Each row is a point on a tangle of strands that fork, close into loops and nearly touch. The rows are in no order.
In the rows, zero is written as 128.
Points whose rows are less than 129 apart are linked; no others are. Some points are linked to none.
k_499: [ 78 130 126  79 101 124  69  76 123 108  79 175 102 173 129  93 185 160
 181 145 103 134 107 141 107 144 141 169  93]
k_332: [101 104 138 100 144  59  48  99 111 130 157 170  85 155 136 173 110 137
 194 149  58  88 177 130  89 122 131  99  90]
k_983: [109 119 111 172 152  95 146 124 131 114  95 102 105 122  81 127 141 118
 134 201 131 106 144 127 209 135 145 137 165]
k_715: [156 133 129 112 171 154 118 141  50 173 139 146 133 112 153 155 151 148
 182 123 130 170 125  86 103 117 164 163 183]
k_941: [154 155 116 125  89 150 166 133 151 111 131 115 157 122 127 102 100 107
 102 109 144 109  87 125  84 124  87 119 117]
k_46: [179 134 132 108 107 142 149 155 122 112 157 122 146 119 158 102 123  89
 107  95 127  75  83  88  78 122  94 148 128]
k_650: [ 74 120 138 122  69 156  89 116 155 106  94 156 154 166  94 105 136 169
 151  92 117 160 101 178 119 125 127 155  54]
k_805: [ 97 146 122 131 128  71  85  75 122 153 119 167 150 110  97 121 161 153
 163 165 125 160 169 150 127 110 168 154 137]
k_860: [103 105 141 142 123  99 148  94 149 150 116 111 142 102 119 152  75 142
 110 122 148 182 153 129 117 121 125  92 143]
k_777: [122 126 108 101 197 139 135 139  76 166 156 143 119 117 144 151 147 132
 135 174 115 151 101 120 130 131 180 149 181]
k_625: [136  92 141 102 120 110  95 122 121 139 128 176 126 121 157 133 112 131
 145 125  83 180 133 110  59 108 129 152 143]
k_704: [175 120 133 144 135 173 176 146 145 146 112  74 136 106 145 104 155 151
 109  99 184 126  95  92 158 148 130 157 167]
k_82: [ 61 112 130 159  95 110  99 158 200 151 128  73 111 181 134 162  80 124
 118 168 157 127 173 136 169 123 114  68 104]
k_270: [103 133 117  97 132 100  97 168 131  86 129 118 111 161 144 127  75 100
 146  91 126 119 146 140 133 150 128  98  99]
k_107: [168 117 144 128 125 106 161 101 165 175 155  82 160  85 140  97 107 112
  69 124 171 107 109 138 134 131 101 123 158]
k_100: [192 129 126 143 126 162 170 110 120 164 115  58 154 106 177 117 125 143
 114 101 168 153  77  94 120 141 107 123 199]
k_327: [ 88 149 125 129 101 181 142 136  87 129  68 114 137 133 101  93 129 130
 168 127 104 162 103 160 152 121 135 162 124]
k_841: [106 106 104 149 138  86 129 150 168 127 144  97  89 147 128 136 113 119
  85 129 139 104 138 121 196 161 129  86 160]
k_973: [118 142 102 104 132 168 122 154 148  68 118 108 105 172 135 110 101 102
 120 104 120 121 120 129 137 137 106 104 101]
k_532: [122 109 154 129 131 152 123 158 106 118 109 119 164 103 140 109 131 146
 171  81 148 155 174 121 153 137 169 158 141]
k_303: [111 180  98 129 130 134 141  89  92 140 129 163 131 117  83 154 154 128
 171 207 115 104 149 122 124 134 159 173 145]
k_563: [179 127 110 147 180 103 182 131 156 111 137 125 135 115 105  96 172 123
  86  79 179 101 133  93 173 126 133 117 121]
k_852: [ 96 131 120 166 101 118 164 126 200 125 139  62 109 136 170 163 113 114
  76 145 155 135 124 143 122 141  86  60 125]
k_855: [171 117 150 142 112  64 136 104 145 161 172 125 178  82 172 145 109 123
  87  97 144 145 154 145  84 105 120  85 154]
k_849: [175 114 151 135 186  99 154 141  57 132 159 146 129 105 138 158 135 152
 161  92 119 147 133 101 111 100 159 140 168]
k_903: [ 93 130 121 161 131 188 142 143 121 130  91  97 128 118 110 122 131 134
 131 175 128 171 110 110 152 119 128 152 149]
k_98: [109 122 123 112 162  64 107 115 115 157 154 184  91 102 130 177 123 122
 142 132  62 147 158 169 128 109 165  87 145]
k_399: [ 89 119 126  80 129 147  71  86 137 114 121 193 119 167 114 140 169 157
 162 149 127 147 123 115  65 136 155 160 126]
k_681: [179 147 125 180  57 164 184 163 160 150 105  49 146 119 113  83 133 112
 105 106 159 116  83 142 141  86  79 154  99]
k_842: [137 123 113 159 103  85 158 139 186 127 137  80 112 138 152 154  90 117
  67 132 166  96 131 140 148 171 120  74 148]
k_244: [ 74 159 109 114 112  95  79 160 123  94  87 107 118 158 122 121  77 103
 159 146 134 126 151 137 165 139 123  96  88]
k_178: [157 111 114 148  95 105 155 142 146 133  93  80 110 134 153 105 110 124
  77  89 142 115  56 129 154 157  74 109 154]
k_19: [222 160 116 126 137 136 145 122 100 164 211 169 155  93 110 143 168  95
  86 120 149  79 108 125  85  99 146 123 123]
k_308: [100 189 104 138  91  90 123 123  74 134 108 126 137 100 121 104 106  96
 176 164  99  72 150 130 154 139 105 151 114]
k_304: [200 146 138 124 129 155 154 102 122 167 153 101 165  69 137  88 149 111
  98 130 179  82 121 123 103 106 125 153 149]
k_638: [143 128 124 108 152  67 116 169 132 124 191 135 125 167 168 122  81 104
 110  96 135  96 150 134 125 150 122  80  97]
k_769: [156 104 114 168 169  94 169 107 120 137 111 107 101 122 103 139 137 141
 113 149 151 143 118 121 196 144 159 120 182]
k_925: [173 103 163 130 151  49 143 114 106 173 192 147 164  83 173 185 139 129
 106  84 101 160 135 134  60  83 122 106 145]
k_876: [ 92 119 136 106 135  90  53 123 141 121 160 149  81 176 162 170  88 142
 158 109  73 118 150 144  76 142 123  79 115]
k_817: [ 75 127 126  98  85 146  70  97 124  98  94 176 123 189 117 108 155 166
 157 120  77 156  84 179 100 107 107 145  85]
k_232: [107 129 124 182  73 153 167 137 191 139  96  48 111 129 168 178 114 112
  62 143 132 148  79 155 142 124  57  81 124]
k_349: [196 107 125 116 145 130 139 117 132 158 184 150 156 113 126 140 123 145
 101 115 137 156 119 128  88 134 159 141 162]
k_142: [ 74 169 156 108 170 179 120 124 110  87  98 165 128 124 138 121 184 118
 144 166 128 105 166 137 136 158 170 154 105]
k_301: [ 98 151 141  99 183 170 123 117  99 123 123 217 134 120 131 146 204 144
 142 161 134 142 155 127 109 138 194 157 117]
k_495: [122 124 148 115 139  87  99  90 102 163 107 174 134 109 120 114 141 161
 165 127 107 193 135 131  97 109 170 151 145]
k_404: [ 61 145 118 102 105 138  76 122 134  92 119 138 122 117  83 133 137 126
 174 176 104 120 170 141 133 147 138 158 122]
k_212: [ 76 174 111 167 131 123 106 129 146 105  81 116 125 137 103 115 112 128
 156 190 150 127 174 117 174 136 134 107  82]
k_257: [173 113 170 108 136  76 120 105 139 175 205 144 153  81 160 164 152 144
 129 100 122 138 111 103  17  92 115 144 124]
k_348: [137 108 158 135 160 131 136 156 107 116  79  80 143 109 140  93 148 138
 162  89 170 129 166 116 214 127 143 147 160]
k_322: [ 69 172  96 134  50 105 103 102 101 148  99  98 142 119 121 140  82  98
 155 183 102  79 141 168 156 129  87 105 123]
k_73: [ 87 117 123  89  94  88  37 113 164  92 104 129 133 205 109 134 101 147
 163 120 139 139 163 150 109 131 116 105  82]
k_905: [183 157 129 124 133 121 133  96 154 128 204 160 158  93 106 114 147 120
  85 119 163  79 153 126  94 113 134 106  90]
k_433: [ 57 123 124 114  79 114 121 123  86 120 101  98 125 124 117 151  73 105
 157 146  84 135 124 189 138 127 107 129 142]
k_572: [190 104 155 126  97  85 161 122 118 177 167  84 158  79 167 128  94 117
 100  87 132 116 118 137 100 131 121 112 178]
k_414: [190 105 169 131 189  85 130 155  78 133 200 154 126  98 117 165 160 131
 126  69 103 139 112 118 157 109 167 129 129]
k_605: [ 83 116 120 167  93 159 111 171 186 130 137  53  75 209 127 113  92 134
 131 157 136 114 154 144 186 127  93  97  85]
k_343: [196 129 131 124 163 162 157 117 110 146 193 172 164 116 103 160 174 137
  91  92 164 140 119 111 111 122 169 130 139]
k_505: [ 71 104 118 133  70 155 143 116 116 127  99  98 122 144 107 164  77 132
 128 140  95 168  98 196 138 130  89  95 130]
k_138: [117 105 120 104 120 120  85 118  97 126 127 179 114 114 124 124  88 124
 156 154  50 129 153 124 106 119 126 137 143]
k_750: [145 109 127 100 189 182 153 169  91 121 103 158 117 116 130 129 152 115
 135 110 144 130 111  67 150 137 152 163 175]
k_729: [ 86 144 135 106 131 232 104 117 154  89  88 134  98 191 108 112 141 155
 161 125 113 109 155 169 121 148 120 122  65]
k_378: [153 115 162 100 179 159 155 153 116 102 183 194 139 130 146 127 151 119
 129  95 127 113 142 107  78 123 158 154 104]
k_381: [125 119 145 104 122 176 137 149  42 119  79 103 137 130 130 107 120 132
 171 117 108 128  97 127 158 136 136 175 157]
k_825: [148 134 144 123  79 121 107  91 193 109 116 150 165 139 111 104 131 164
 130  95 162 167 132 105  66 132 122 134  98]
k_120: [125 130 127 183  83 182 174 187 168 129  88  63 106 138 106 101 134 133
 106  98 146 146  71 132 186  97 104 141  97]
k_337: [143 108 130 105 156 122 143 131 111 139 159 135 109 102 148 156 119 118
 104 150  99 149 115 138 109 136 157 120 190]
k_328: [187 162 110 136  61 192 160 155 131 147 116 107 167 119 115  84 137  98
 102 106 162  86  62 138 103  93  88 165 112]
k_439: [135 106 131 129 129 136 139 158  66 113  83  66 118 132 158  95 123 129
 136 102 111 139  81 134 176 140 101 173 180]
k_619: [210 133 130 118 197 103 175 138 122 119 155 162 133  99 130  98 178 108
  85  75 152  87 109  87 137 111 123 136 127]
k_65: [ 77 175 106 127  81 125  68  76  92 131 104 153 116 143 136 115 125 124
 180 172  55 101 150 156 101 120  93 139 105]
k_891: [ 96 104 116 130 113 154 164 106 141 127 126 119 107 142 106 150  70 134
 114 143 115 151 121 136 114 154 114  97 149]
k_570: [ 77 142 120 119 106  77  80  96  89 147 139 160 107 130 128 147  93 122
 171 170  68  97 185 142 108 133 121 113 121]
k_184: [103 152 134 129 176 131 139 136 125 104 104 145 119 131 126 105 123 120
 148 155 137 113 156 130 166 150 174 138  97]
k_206: [187  95 138 138 179  73 150 166  98 114 208 156  97 131 133 151 152 119
 114  89  85 104 113  99 129 121 135  95 111]
k_656: [146 111 131 160 155 127 175 147 164 100  97  87 120 129 110  84 144 126
  94 115 171 121 118  90 187 136 108 141 132]
k_892: [ 91 117 112 171 135 113 129 162 197 120 122  74  77 185 124  92 124 123
 102 134 159  97 146 108 202 150 106  96 106]
k_435: [110 140 130 166  64 176 167 145 167 138 122  64 125 140 132 167 112 142
  89 129 122 166  49 184 130  98  80  98  98]
k_174: [166 113 124 177 111  99 161 150 187 130  83  75 118 137 131  77 146 122
  73 121 170  96  70  96 157 149  73 117 125]
k_463: [110 134 140 129 108 190 144 107 172 105  90 141 150 138 105 103 119 150
 120 125 159 172 138 112 108 135 114 132  91]
k_575: [ 37 123 114 143  77 117  70 134 183 138 125  91 120 165 121 142  97 122
 127 176 125 151 170 171 132 120 117  97 113]
k_276: [121 110 129 179 112 192 155 164 160 129 108  76  98 136 125 109 141 126
  86 161 127 161  69 111 167 116  93 140 118]
k_865: [142 127 144 100 187 146  99 132  66 103 133 223 114 122 125 147 143 133
 161 151  79  95 174  91 134 131 151 144 114]
k_488: [115 173  89 167 158 127 154 100 125 145 129 135 121 110  75 122 155 117
 147 220 123  85 169 132 185 143 154 153 135]
k_496: [128 125 153 117 158 100 129 128  60 123 139 204 131  88 109 141 150 128
 177 146  91  98 182 130 150 120 184 157 109]
k_438: [138 157 116 101  94 157 116 137 185  83 149 114 129 127 121 126  92 111
 113  87 134 112 133 111  86 137  98 111 100]
k_479: [120 114 150  75 164 170 103 109 133 120 130 221 145 156 136 155 198 160
 132 128 152 142 131 103  61 135 183 166 109]
k_361: [ 97 150 129 120  97 201  95 128 181  80 101 149 125 184 104 119 140 169
 145 101 128 147 130 141 111 128 101 123  48]
k_392: [212 108 125 109 178 140 151 148 108 127 162 156 136 112 154 107 147  87
  87 116 135  66  94  66  81 113  92 140 141]
k_279: [132 123 132 109 169  96 134  99 115 155 147 151 128  84 149 192 138 126
 121 149  84 178 138 184 112 114 176 102 170]
k_373: [211 134 117 135 158 176 166 127 134 183 163 135 173 104 123 123 183 125
  91 129 210 103 120 109 108 122 159 163 157]
k_519: [130 127 126 146  59 102 154 168 153 113  98  70 116 143 140 134  68 107
  88  97 151 123  83 145 144 161  99  91 125]
k_62: [108 122 128 109 102  98  82  82 180  89 126 138 142 168 135 141 114 159
 129 110 148 149 130 137  65 142 117 103 103]
k_387: [129 151 117 130 147  86 117 118  50 127 117 160 114  82 122 122 135 103
 165 160  99  76 162 110 180 128 130 150 134]
k_795: [125 110 140 122 103 149 108 144 115 117 120 142 141  99 152  95 114 134
 148  81 108 190 146 111 101 119 133 156 129]
k_90: [170 106 104  86 189 183 144 159  97 125 128 166 126 152 150 119 153  90
  92 118 143 114  88  53 109 134 114 156 150]
k_582: [ 77 113 122 143 129  92 103  83 146 131 141 134 135 123 104 146 102 151
 133 165 124 170 174 149 145 125 154 110 150]
k_670: [148 110 132 153 190 100 135 133  93 124 120  99 132 112 104 127 152 144
 149 115 150 146 158 140 214 124 175 140 166]

A fork is a point with three links, a tip a point with one. Leave the first point through the second and follow the links. Name the first fork or tip that comes.
k_860 / k_891 => k_865
k_817 / k_499 => k_270
k_865 / k_496 => k_625
k_244 / k_212 => k_361
k_941 / k_328 => k_439
k_439 / k_381 => k_941
k_625 / k_795 => k_303

A piece is all that can be reached along the links. How many separate loops has the piece of each point below (a circle has one, a figure eight two, a Y none), and how many tips (points with one link)?
k_638 => loops 0, tips 8
k_532 => loops 0, tips 4
k_715 => loops 0, tips 4

Name the points in between on the shortest way along the links from the first point to the second, in order.
k_62 / k_328 => k_825 k_463 k_361 k_650 k_817 k_499 k_399 k_479 k_301 k_142 k_184 k_212 k_244 k_270 k_973 k_438 k_941
k_178 / k_381 => k_174 k_656 k_563 k_619 k_392 k_46 k_941 k_328 k_681 k_120 k_276 k_903 k_327
k_138 / k_308 => k_625 k_495 k_805 k_582 k_860 k_891 k_505 k_433 k_322
k_98 / k_572 => k_279 k_337 k_349 k_343 k_373 k_304 k_107
